Points, in no order, along strands that fork, close into loops and pass close to each other.
Two points are linked if the straight distance between their rows is under 48.2. Some points are linked to none.
q508: [ -6,   0, -27,  23, -25, -46,  -5,  -1,  -4, -13, -16, -11,   6,   1, -10,
   0,  41,  -4,  17,   6,  14, -22, -31,   6,   3,  24,  23,  30]
q379: [-47, -13,  -9, -23,  -5,  -3,  18,   9, -16,  11, -22,   1,  19,   6,   1,
  16, -34, -39,  -3,   2,   8,  23,  30,   9,  12,  -4, -19, -33]
q219: [ 11, -12,  10,  11, -12, -13,   2,  -2,  33,  11,  -8, -16,   8,  -3, -23,
   5,  17,   8,  43,  -7,  14, -26, -50,  -5,   3,  23,  11,  17]
q477: [-14, -28, -39,  23, -17, -10,  11, -37,  20, -10,   2,  -8,  10, -16,  11,
  11,  18,   7, -12,  -3,  -9,  -1,  22,  -5,  39,  22,   4,   4]
q410: [ 22,  10, -13,  26,  -6,  -8, -14,   2,   1, -18,   8,  -2, -17,   0,  -3,
 -19,  26,  19,  -6,   6,   0, -21, -17,  -1, -10,  -4,  30,  30]
q691: [-29, -10, -34, -18, -12, -15,  11,   7, -18,  10, -45,  -3,  23,  15, -22,
  22, -16, -34,  22,  13,   9,  11,  10,  -4,  21,   6,  -1, -24]
q518: [-35, -25, -27,   6,  -2,  -7,  19, -26,   5, -10,   8,  -3,  11, -11,  24,
  14,  -4, -15, -20,   0,  -4,  16,  43,   0,  30,  11, -11, -11]
q576: [ -3,  21, -34,   1,  20,   1,   7,  11, -25, -21,  -3,  23, -17,  17,   7,
 -12, -12,  -1, -43,   0,  -1,  17,  42,  17,  -4, -31,  21, -11]
q172: [ -4,   9, -19,  -1,  10,   7,  -2,   8, -22,   1,  -7,   9, -10,  12,  -2,
  -5, -10,  -1, -17,   2,   0,  14,  26,   3,   0, -19,   8, -12]
q218: [-27,   0, -13,  -2,   2, -10,   6,  -6, -12,  -9,   5,   3,  -1,   1,  10,
   1,   1, -13, -18,   2,   4,  13,  24,  10,   3,  -7,  -7,  -6]
q304: [-20, -10, -12,   0,  -7,  -7,   2, -10,  -4,  -1,   1,  -4,   4,  -2,   5,
   6,   7,  -6, -10,   1,   3,   7,  13,   3,  12,   4,  -6,  -4]
q142: [ 32,  15,  29,  -9,  23,  40,  -3, -16,   4,   2,  40,   7,   5, -10,  34,
   1, -11,  25, -16,  -5, -38,  13,  10, -20,  -1,  12, -21,  -7]
q913: [ 11, -30, -25,  17, -12,   9,   2, -28,  26,   7,  -8,  -4,   8, -13,  -7,
  14,  14,  23,  10,  -8,  -9,  -5,  -1, -12,  41,  15,  10,  -4]
q487: [  8,  15, -10,  -3,  23,  23,  -9,  13, -25,  -1, -10,  16, -12,  16, -10,
 -10, -23,   0, -24,   2,  -8,  21,  34,   1,  -4, -33,  13, -24]
q978: [  3,  16,   3,   6,   9,  -4,  -1,  -5,  -6, -22,  27,   9, -15,  -6,  22,
 -13,  13,  12, -26,   1,  -2,   0,   7,   8, -13,  -9,   0,  19]
q897: [ 28,  28,  20,  -1,  25,  24, -16,  22, -16,  -3,   9,  14, -23,  11,  -6,
 -19, -15,  11, -13,   1,  -5,   2,   5,   4, -27, -26,   6,  -2]
q214: [-13,  -6, -22,  25, -25, -39,   1, -14,  10, -16,   2, -14,  11, -12,   2,
   3,  43,   4,   7,  -1,   8, -22, -24,   7,   6,  25,  10,  31]
q659: [ 17,  32,  26,  -6,  24,  16, -13,  29, -22,  -1,   2,  16, -21,  13,  -9,
 -20, -16,   1, -10,  -2,   2,  12,   2,  10, -36, -32,   0,  -9]
q780: [-19, -29,   3,  -6,  -3,   9,  11, -32,  24,   7,  12,  -8,  20, -18,  22,
  22,  -2,   0,  -3, -10, -11,   8,  23,  -6,  35,  19, -18, -12]
q321: [  9,  14,  12,  -9,  24,  26,  -8,   7, -18,  -2,   8,  15, -11,  10,   7,
  -7, -20,   3, -24,  -3, -11,  18,  30,   2,  -7, -27,  -5, -18]
q79: [-22, -16,  -7,   6, -13, -15,   6, -21,  13,  -7,   9,  -7,   9, -12,  11,
  12,  20,   0,  -4,  -6,   4,  -4,   4,   2,  15,  18, -11,   7]
q855: [  7, -12, -44,  20,   2,  18,   1, -26,   3, -16,   5,   4,  -7,  -1,  15,
  -1,  -7,  10, -31,   5, -20,   8,  43,  -9,  31,  -6,  18, -10]
q306: [  7,  20,  -6,  20,  -8, -35,  -8,  15,  -6, -15,   5,  -4, -13,   9,  -5,
 -23,  28,   2,   7,   7,  17, -24, -35,  11, -31,   2,  26,  37]
q139: [-32, -26, -24,  14, -16, -20,  15, -29,  20, -13,   6, -13,  16, -16,  15,
  21,  23,  -4,  -6,  -3,   2,  -1,  19,   5,  30,  27,  -8,   6]
q896: [ 35, -13, -21,  30,  -9,   2, -10, -17,  22,  -7,  -1,  -2,  -7, -10,  -9,
  -7,  26,  34,   5,  -3, -13, -21, -20, -12,  15,  10,  23,  21]
q976: [-31, -22,   8, -16,  -3,   7,  12, -10,   5,  14,   0,  -6,  17,  -5,  10,
  16, -15, -18,  -3,  -6,  -2,  13,  20,   0,  19,   4, -22, -21]
q604: [ 20,   5,  12,  12,  -6, -12, -10,  20,   8,  12, -12,  -9,  -8,  14, -30,
 -16,   9,   4,  36,   8,  11, -21, -42,  -4, -23,   8,  22,  18]
q596: [ 17,  -7,  31,   2,  -5,  -1,   1,   7,  30,  18,  -4, -15,   0,   1, -19,
  -4,   1,   5,  42,  -3,  11, -25, -45,  -6, -11,  13,   5,  14]
q185: [-34,   5,  27,  -4, -16, -48,   8,  15, -10, -13,  17, -13,   9, -10,  12,
   7,  19, -24,   4,   1,  29,  -8, -24,  25, -35,  14, -15,  25]
q137: [-16, -19, -14,  -3,  -8,   0,   1, -11,   3,  10, -13,  -6,   9,  -1,  -7,
  11,   2,  -5,   5,   1,   1,   6,   8,  -5,  22,   5,  -1, -11]
q497: [ 17, -17, -39,  23, -17,  -5,  -4, -10,   8,   8, -26,  -2,   3,  -3, -25,
   4,  24,  17,  19,   2,  -2, -13, -17, -12,  28,  10,  23,   1]
q793: [ 21,   5,  -5,  15,  -5, -11, -17,  17,  -2,   6, -14,  -5, -10,  13, -23,
 -16,  13,   7,  19,   8,   9, -19, -29,  -5, -12,   2,  23,  18]
q560: [  5, -29, -29,  22, -16,  -5,   3, -33,  24,  -2,  -2,  -6,   7, -17,  -1,
  12,  24,  18,   1,  -7, -10, -10,  -1,  -7,  32,  16,  10,   5]
q441: [-21,  -3,  40, -35, -19,  -3,   7,  23,   3,  28, -22,  -6,  20,   1, -16,
  16, -26, -27,  24,  -2,  20,  -7, -30,   7, -16,   0, -26,  -9]
q101: [ 22,  27,  39,  -1,  17,  13,   5, -11,  12, -15,  51,   2,  -5, -15,  36,
 -11,   8,  18, -12,  -2, -15,   0, -10,  -8, -27,  13, -23,  24]
q660: [ -9,  14,  51, -22,  -9,  -9,   2,  38,  -3,  17,  -5,  -6,   2,   5, -14,
  -8, -22, -27,  25,  -3,  19,  -3, -37,  11, -45, -11, -19,   0]
q857: [-17, -25,  -4, -13,  -7,  10,   3,  -6,   8,  21, -17,  -5,  13,   0,  -7,
  15, -12,  -7,   9,  -4,  -2,   8,  11,  -6,  26,   5,  -8, -25]
q900: [  3,  10, -14,   6,   4,   1,  -7,   6, -15,  -3,  -4,   9, -12,   6,  -5,
  -9,   5,   4, -15,   5,   2,   4,  10,   2,  -2, -16,  13,  -1]
q700: [-18,  -7, -22, -21, -19, -16,   4,  11, -12,  13, -48,  -6,  22,  15, -26,
  24,  -4, -26,  32,  10,  13,  -1, -15,   1,  18,  11,   2, -12]
q254: [  8,  -8, -49,  18, -21, -18,  -5,  -4,  -2,  -1, -36,  -2,   6,   3, -28,
   6,  26,   2,  17,   8,   0,  -8, -16,  -6,  20,  12,  27,   8]
q692: [-24,   9, -29,  -3,  16,  -4,  14,  10, -28,  -9, -12,  17,  -6,  12,   2,
  -6, -23, -21, -28,   4,   4,  27,  46,  14,   3, -21,   4, -21]
q634: [-19,  18,  28,  -7,  -6, -34,   3,  29, -14,  -4,   4,  -4,  -2,   4,   0,
  -7,   2, -24,  14,   4,  24,  -4, -32,  19, -43,   2,  -9,  19]
q163: [ -1,  13,  -6, -13,  15,  12,  -9,  25, -34,  11, -24,  12,  -7,  21, -24,
  -7, -24, -13,  -7,   1,   0,  21,  21,   4,  -7, -29,   4, -25]
q830: [  0, -31,  10, -11,   1,  29,  10, -35,  25,  17,   4,  -5,  18, -14,  16,
  22, -13,  14,   4, -15, -19,  11,  15, -15,  38,  15, -16, -22]
q654: [ 41,  17, -11,   9,  20,  32, -18,   2, -12, -14,   8,  15, -21,   5,   2,
 -10,  -9,  26, -30,   9, -22,   0,  25, -10,  -2, -24,  27,  -4]
q99: [  2, -16,   3,   4, -17, -17,   3,  -2,  20,  14, -17, -14,  12,  -4, -20,
  11,  15,   2,  37,  -5,  14, -20, -38,   0,  11,  21,   7,   8]
q293: [ 16, -26,  11,   0,  -3,  17,   5, -25,  38,  19,  -4, -11,  12, -17,  -6,
  16,   1,  26,  27, -16,  -6, -11, -21, -11,  31,  19,  -4,  -7]
q841: [ 15,  -4,  15,  -9,  12,  29, -11,  -2,  -2,  10,   4,   4,  -2,   2,   4,
  -1, -15,   8,  -5,  -5, -14,   9,  15, -12,   7,  -9,  -7, -16]
q228: [-21, -12, -10, -17, -23, -23,   7,   3,   2,  16, -40, -13,  24,   4, -21,
  29,   3, -18,  36,   5,  17,  -8, -28,   0,  16,  18,   0,  -4]
q121: [-38,  -9,   0, -13,   0,  -1,  13,  -6,  -8,   0,   3,   0,  12,  -4,  15,
   9, -14, -25, -18,  -5,   2,  22,  32,   7,   9,  -2, -21, -19]
q241: [ -7,  12, -26,  -2,  -7, -25,  -7,  18, -29,  -3, -30,  -1,  -2,  19, -20,
  -2,  10, -15,  14,  13,  12,  -2, -13,   4,  -3,   0,  14,   3]
q836: [ -5,  23,  49, -16,   9, -10,   0,  35,  -9,   4,   5,   5,  -8,   5,  -6,
 -17, -16, -22,  15,  -3,  15,   4, -28,  17, -53, -17, -19,   4]
q155: [-28,  -5,  21, -37, -23, -11,   6,  24,  -9,  24, -35,  -7,  23,   4, -18,
  21, -21, -31,  24,   1,  19,  -1, -24,   5,  -8,   0, -20, -14]
q557: [ 29, -13, -26,  30, -12,  -2, -10, -11,  17,   3, -14,  -1,  -4,  -4, -19,
  -3,  25,  26,  15,   2,  -6, -18, -25, -12,  16,   8,  28,  12]
q685: [ 14, -20,  31, -11,  -2,  15,   7, -22,  42,  20,   8, -12,  14, -16,   3,
  15,  -6,  23,  31, -19,  -3, -15, -27,  -7,  21,  20, -14,  -4]
q212: [ 22,  -7,  -5,   9,   2,  17, -10, -19,  13,  -2,  13,   1,  -6,  -9,   9,
  -3,   8,  24,  -7,  -2, -15,  -6,   5, -13,  14,   2,   5,   5]
q371: [-38, -14, -41,   9,   2, -13,  23, -15,  -7, -11,   1,   1,   8,  -5,  20,
   8, -13, -23, -26,   8,   2,  19,  50,   6,  25,   5,  -5, -17]
q138: [ 13, -33,  -8,   6,  -3,  16,   4, -34,  31,  14,  -4,  -8,  10, -16,  -4,
  18,   3,  25,  17, -14, -13,  -5,  -5, -10,  41,  16,   2, -12]
q585: [-27, -25, -10,   0,  -5,   2,  15, -30,  14,  -4,  14,  -5,  13, -14,  25,
  16,  -1,  -7, -14,  -6,  -7,  12,  32,  -3,  31,  15, -18, -10]
q942: [-54, -11, -40,   3,  -6, -29,  23,  -7, -10, -13,  -6,  -5,  18,  -4,  14,
  17,  -7, -34, -15,   9,  13,  17,  44,  11,  22,  15, -12, -11]
q288: [ -8, -13,  43, -16, -12,   0,  11,   6,  31,  21,   3, -15,  14,  -8,  -5,
   8,  -7,  -1,  35,  -9,  16, -18, -38,   1, -11,  15, -16,   3]
q872: [-23,  -2, -24,   8,   7,  -1,  15, -32,   1, -27,  29,   6,   0, -14,  39,
   3,   6,  -1, -41,  -1, -12,  15,  47,   3,  17,   0,  -6,   5]
q342: [  1,  21,  39, -17,  19,  13,  -1,  15, -13,  -1,  20,  15,  -8,  -1,  13,
 -10, -15,  -7, -10,  -8,  -1,  15,   2,   9, -29, -18, -24,  -6]
q520: [-18,  -5,  27, -12,  -1,  -4,   2,  -6,   5,  -1,  19,  -2,   3, -12,  19,
   6,   2,  -6,  -5,  -6,   2,   5,   3,   3,  -6,   5, -25,   3]
q399: [-19, -10,  -4,  10,  -9, -16,   4, -20,  10, -18,  23,  -4,   1, -16,  26,
   6,  25,   4, -18,  -3,   0,  -1,  10,   8,  11,  12, -12,  17]
q322: [-12, -14,  -4,  -6, -15, -15,   2,   3,   7,  14, -21, -10,  13,   0, -14,
  12,  11,  -3,  24,   0,  13,  -9, -23,   2,  12,  12,   2,   0]
q4: [ 27,  -3,  31,  -3,   3,  20,  -5,   9,  24,  20,  -1,  -9,  -3,   4, -22,
  -8, -11,  11,  35,  -4,   2, -15, -27, -10, -12,   5,  -2,  -1]
q387: [ 14, -11,  19, -15,  12,  36,  -5, -13,  11,  19,   5,   4,   5,  -2,   5,
   5, -20,  11,  -2,  -9, -18,  10,  18, -15,  15,  -1, -12, -25]
q384: [ 34,  -7,  -5,  28,  -9,   3,  -9, -26,  26, -16,  20,  -5,  -5, -14,   8,
  -9,  25,  33,  -3,  -2, -19, -20, -16, -12,   8,   9,  12,  28]
q123: [ -2,  -5, -28,  23, -13, -15,  -4, -19,   5, -19,   8,  -1,  -5,  -8,   9,
  -5,  27,  13, -15,   3,  -4, -10,   6,  -1,  11,   5,  13,  17]
q653: [ 30,  22,  26,  -5,  23,  34,  -6,  -6,  -4,  -3,  32,  10,  -8,  -3,  24,
  -9, -11,  19, -19,  -2, -24,  11,  10, -15, -15,  -3, -12,  -1]
q909: [ 27,  -7, -29,  18,  -1,  21, -16,  -5,  -1,   1, -11,   6, -11,   3, -14,
  -6,   8,  22,  -8,   5, -15,  -5,   8, -10,  13,  -7,  24,  -2]
q843: [ 32, -15, -14,  16,  -1,  20, -12, -13,  11,   6,  -8,   0,  -7,  -1,  -9,
   0,   6,  23,   4,   0, -13,  -7,  -1, -14,  19,   0,  17,  -1]
q648: [-24,  -3,  46,  -9, -15, -24,  11,  12,  18,   0,  22, -14,   9, -15,  12,
   6,   9, -18,  17,  -5,  22, -15, -34,  14, -30,  17, -22,  22]
q5: [ 32,  -3, -30,  15,   8,  27, -19,   2, -13,  -1, -15,   9, -20,   9, -22,
  -7,  -4,  16, -12,   8, -14,   2,  19, -11,  12, -17,  28, -12]
q890: [ -3,  17,  43, -14,  10,   2,  -1,  28, -13,   6,   9,   7,  -6,   2,  -1,
 -13, -16, -15,   3,  -6,  12,   9, -12,  13, -36, -19, -21,  -2]
q756: [-23,  -6,  53, -20, -12, -10,  11,   8,  19,   6,  16, -12,  12, -14,  13,
  11,  -3, -17,  17,  -8,  16, -10, -28,  10, -25,  12, -33,   8]
q436: [-17,  -2, -23,  17,  -7, -16,   6, -21,   4, -24,  20,  -1,  -6, -11,  24,
  -2,  24,   6, -29,   0,  -3,  -1,  18,   5,  10,   4,   2,  18]
q673: [ 22,   4,  34,  -9,  14,  30,   0, -18,  18,   8,  31,  -1,   7, -12,  26,
   3,  -7,  22,  -1,  -6, -25,   2,  -2, -17,   4,  14, -24,  -3]
q988: [ 10,  25,  49,  -8,  19,   4,  14,  -6,   9, -18,  55,   5,  -5, -17,  37,
 -11,   6,   1,  -9,  -8,  -7,   5, -14,   1, -40,   7, -31,  25]
q336: [ -7,  -8, -42,   4,   8,  11,   1,   2, -18,   7, -23,   7,   0,  16, -11,
  -1, -19, -12, -11,  10,  -4,  19,  40,  -7,  24, -12,  13, -27]
q875: [-32, -10, -22, -24, -10,  -5,  10,  11, -17,  15, -37,   0,  19,  12, -15,
  17, -26, -33,  10,   8,   6,  18,  17,   0,  18,  -2,  -7, -31]
q522: [ 30,  35,  21,  -8,  31,  27, -11,  13, -17, -11,  22,  20, -19,   6,   9,
 -15, -15,  15, -29,  -2, -12,   7,  14,   3, -28, -28,   5,  -5]
q68: [  3,  14, -43,   9,  11,   2,   1,   3, -21, -24,  -1,  14, -19,   9,   6,
 -10,  -5,   8, -36,   7,  -5,   9,  36,   6,   3, -26,  29,  -3]
q90: [ -5,  15,  -3,  11, -10, -38,  -5,  20, -17,  -8,  -5,  -6,  -8,  12,  -9,
 -15,  23,  -9,  12,   9,  21, -16, -31,   9, -23,   6,  14,  27]
q546: [-10,  24,  36,  -8,   4, -26,   2,  38, -15,  -3,   3,   0,  -9,   8,  -8,
 -16,  -5, -20,  12,   0,  22,  -2, -30,  21, -50, -11,  -9,  17]
q457: [-18,  17,   9,  -3,  -9, -49,   1,  24, -23,  -9,  -5,  -5,  -1,  11,  -3,
  -5,  16, -22,  14,   8,  26, -11, -31,  21, -33,   6,   2,  24]
q392: [  5,  29,  55, -13,  22,   5,  13,   7,   0, -13,  48,   9,  -7, -13,  32,
 -12,  -4,  -6, -12, -10,  -2,  14,  -8,   7, -44,  -2, -35,  14]
q726: [ 11,   2,  23,  10,  -8, -17,  -3,  15,  19,  10,  -2, -14,  -3,  10, -23,
 -12,   7,  -2,  39,   3,  16, -22, -48,  -2, -27,  11,  11,  22]
q705: [ 24,  31,  30,  -7,  25,  28,  -4,   6,  -9,  -8,  33,  16, -11,  -1,  21,
 -14, -12,  14, -21,  -4, -15,  10,   7,  -4, -25, -15, -10,   1]
q623: [-17,  22, -24,  -7,  20,  -5,  17,  13, -30, -15,  -1,  26, -14,  15,   7,
  -9, -18, -11, -39,  -2,   5,  22,  43,  25,  -9, -31,   7, -16]
q785: [ -3, -21, -37,  11,   7,  20,   8, -26,   6,   0,   1,   5,   3,  -2,  13,
   4, -17,  -2, -20,   1, -20,  16,  49, -13,  36,  -1,   5, -23]
q748: [-11,  -6,  35,   7, -12, -30,   7,   3,  26,  -3,  20, -18,   5,  -9,   4,
  -2,  18,  -7,  27,  -1,  19, -22, -40,   7, -25,  22,  -7,  32]
q52: [  9,  28,  35, -17,  29,  18,  -4,  23, -20,  -2,  12,  19, -11,   6,   3,
 -16, -21,  -4, -17, -11,  -1,  17,   8,  14, -32, -29, -16, -11]
q611: [ -5,  -2, -21,  23, -18, -26,  -1, -14,   9, -22,  10,  -7,  -3,  -8,   8,
  -5,  37,  10,  -7,   0,   3, -16, -13,   5,   4,  11,  11,  31]
q774: [-22,   1,   3, -36, -19, -16,   2,  24, -20,  18, -46,  -4,  23,  14, -23,
  21, -16, -32,  33,   8,  17,   0, -23,   5,   0,   4,  -9, -12]
q160: [  6, -13,  28,  -9,   3,  16,   5, -26,  25,   6,  24,  -6,  11, -15,  23,
  11,   0,  15,   2,  -9, -15,   2,  -1, -11,  13,  18, -24,  -2]
q850: [ -1,  27,  50, -19,  22,  12,   7,  16, -10,  -5,  32,  17,  -1,  -8,  22,
 -12, -14,  -9, -11, -14,  -1,  16,  -3,  13, -40, -15, -35,  -1]
q577: [-10,   2,  39, -25, -11,  -5,   0,  30,   5,  22, -16, -11,   9,   7, -16,
   2, -20, -20,  31,   1,  17,  -7, -35,   3, -23,   0, -15,  -4]
q549: [ 24,   5,  11,   8,   6,  10,  -6, -22,  16,  -9,  28,  -4,  -9, -11,  19,
  -5,  14,  25,  -9,  -2, -17,  -7,  -1,  -9,   3,   8,  -7,  15]
q191: [ 24,  18, -12,   9,  12,  13, -13,   5, -13, -16,   7,  14, -21,   5,   0,
 -12,   3,  20, -26,   6,  -9,  -2,  13,  -2,  -5, -22,  22,   5]
q768: [ 38,   8,  -4,  23,   3,   4, -17,   4,   7,  -9,   6,   0, -20,   1,  -9,
 -17,  14,  25,   0,   9,  -7, -21, -15,  -7,  -9,  -5,  26,  19]
q997: [-21,   1, -17,  -4,  19,   9,  13,  -3, -15,  -3,   1,  13,  -3,   6,  15,
  -3, -24, -15, -32,   0,  -4,  27,  47,   4,  11, -15,  -5, -25]
q920: [-46, -14, -26, -10,  -7, -16,  19,   1, -11,   1, -15,  -3,  18,   4,   3,
  19, -17, -37,  -4,   7,  11,  17,  34,   8,  21,   6, -12, -23]
q515: [ 32,  19,  20,  10,  11,  14,  -1, -18,  16, -17,  46,   1, -10, -15,  32,
 -11,  14,  29, -14,   0, -20, -10,  -7, -13, -14,  11, -10,  25]
q597: [ 42,   0,  10,  18,   6,  18, -15,   1,  18,   0,   8,  -2, -16,   2, -12,
 -14,   6,  27,  14,   2, -10, -18, -20, -15, -10,   1,  13,  12]
q61: [-12,  -7,  52, -20,  -7,   6,   9,   1,  27,  16,  12,  -9,  14, -14,   9,
  12, -10,  -9,  18, -11,  10, -10, -25,   3,  -9,  11, -31,   0]
q419: [ 17,   4, -33,  18, -14, -16, -14,   9,  -9,  -5, -19,  -1,  -8,  10, -20,
 -11,  26,   9,  11,  11,   6, -17, -22,  -4,  -3,  -1,  30,  21]
q906: [ 37,   2,  28,   3,  11,  23, -13,   2,  21,  11,  12,  -5, -11,   0,  -9,
  -8,  -6,  19,  22,  -2, -10, -14, -18, -16, -10,   4,  -1,   4]
q814: [  8,  18, -44,   6,   0,  -6, -10,  18, -33,  -8, -30,   8, -13,  19, -25,
  -8,   4,  -2,  -8,  16,   5,   1,  10,   3,   0, -18,  34,  -4]
q495: [ -6, -13,  33,  -1, -13, -14,   7,  -3,  28,   9,  11, -19,  10,  -9,   0,
   8,  13,  -2,  29,  -6,  15, -21, -38,   3,  -7,  23, -11,  16]
q489: [-12, -11, -18,   0,  14,  17,   9, -18,  -2,  -1,   5,   3,   0,   0,  20,
   2, -21, -10, -26,  -1, -13,  22,  50,  -7,  23,  -7,  -8, -24]
q345: [-20,  -8,  -9, -22,  -4,   6,   2,  13, -15,  19, -33,   0,  14,  13, -16,
  14, -24, -23,   6,   4,   3,  17,  12,  -5,  12,  -7,  -9, -29]
q710: [  5,  -1, -36,  15,   2,  10,  -3, -15,  -8, -14,   1,   7, -13,   3,   7,
  -6,   1,  11, -30,   8, -12,   6,  31,  -6,  15, -14,  20,  -2]
q40: [ 15,  12,  -8,  27, -11, -21, -14,   5,   5, -14,   7,  -6, -15,   2,  -7,
 -21,  31,  11,   4,   6,   5, -26, -29,   3, -18,   3,  29,  36]
q133: [-15,  -3,  10, -23,   4,  16,  -3,  18, -17,  20, -25,   2,   9,  12, -14,
   6, -30, -19,   3,  -2,   1,  16,  12,  -1,   0, -18, -13, -32]
q686: [ 45,  15,   2,   3,  25,  41, -23,  -2,  -9,  -6,  10,  13, -16,   3,   1,
  -6, -14,  28, -20,   4, -29,   2,  23, -15,  -2, -16,  15, -10]
q327: [-13,   8,   8, -21,  14,  17,  -2,  23, -28,  13, -20,  11,   2,  15, -12,
  -4, -35, -21,  -8,  -2,   0,  25,  23,   7,  -6, -29, -10, -32]
q967: [  0,   8, -36,  19, -19, -33,  -8,   2, -12, -15, -16,  -3,  -4,   5, -12,
  -5,  32,   2,   1,  10,  10, -13, -16,   6,   1,   8,  24,  22]
q971: [  3, -17,  36, -10,  -3,  11,   8, -19,  38,  15,  18, -13,  13, -20,  12,
  15,   3,  15,  22, -14,  -1, -11, -21,  -7,  10,  23, -23,   4]
q880: [ -7,  18, -14,  -1,  -2, -22,  -5,  22, -32,  -6, -18,   6, -11,  15, -14,
  -8,   6,  -9,   2,   8,  15,   1,  -8,  13, -17, -12,  13,   6]
q286: [  1, -23,   7, -14,   0,  24,   0, -10,  12,  23, -12,  -4,  11,  -2,  -8,
  12, -16,   3,  11,  -9,  -8,   7,   9, -11,  27,  -1,  -9, -26]
q331: [ 18,   9, -36,   7,   7,  16, -17,  17, -24,   0, -22,  10, -17,  18, -24,
  -8,  -5,   8, -15,  11,  -4,   7,  19,  -3,   5, -23,  32, -11]
q918: [  6,   8,   9,  -5,   2,   3, -13,  18, -13,  10, -12,   2,  -8,  11, -17,
 -10,  -4,  -3,   6,   2,   6,   0, -10,   0, -14, -13,   1,  -5]
q132: [ -1,  26, -29,   3,   3, -18,  -5,  23, -35, -13, -16,  10, -17,  16, -13,
 -11,   5,  -1, -12,   9,  11,   1,   4,  15, -14, -21,  25,   6]
q635: [ 37,   5,   8,  -1,  21,  39, -16,  -7,  -3,   3,  12,   9,  -7,   2,   5,
  -3, -16,  22, -15,  -1, -24,   7,  23, -17,   3, -10,   2, -13]
q366: [ -3,   1, -41,   5, -18, -31,  -2,   7, -20,  -2, -39,   0,   8,  13, -23,
   8,  24, -14,  23,  13,  11,  -7, -14,   1,  12,  13,  21,   4]

A fork is a point with three links, a tip a point with one. Leave the first point through the second and follow the links. Name the first fork or tip that comes.
q836 / q660: q700
q5 / q331: q384
q611 / q123: q79
q857 / q286: q487
q436 / q123: q596
q830 / q780: q875
q304 / q218: q857
q160 / q673: q342
q4 / q906: q836
q920 / q942: q830

A piece is all that can be reached along the links. How many separate loops has the piece of each point below (a circle has one, a figure eight two, a Y none), and how many tips (points with one link)?
q306: loops 4, tips 3
q855: loops 1, tips 0
q61: loops 1, tips 0

Name the points in between on the shortest way along the links from the first point to the second, in order.
q228 / q410: q322 > q99 > q219 > q596 > q4 > q906 > q597 > q768
q345 / q686: q133 > q327 > q163 > q487 > q172 > q900 > q191 > q654
q585 / q321: q518 > q371 > q942 > q920 > q379 > q875 > q345 > q133 > q327 > q163 > q487
q101 / q577: q988 > q392 > q850 > q342 > q890 > q836 > q660
q121 / q436: q218 > q304 > q79 > q399
q836 / q40: q546 > q634 > q457 > q90 > q306
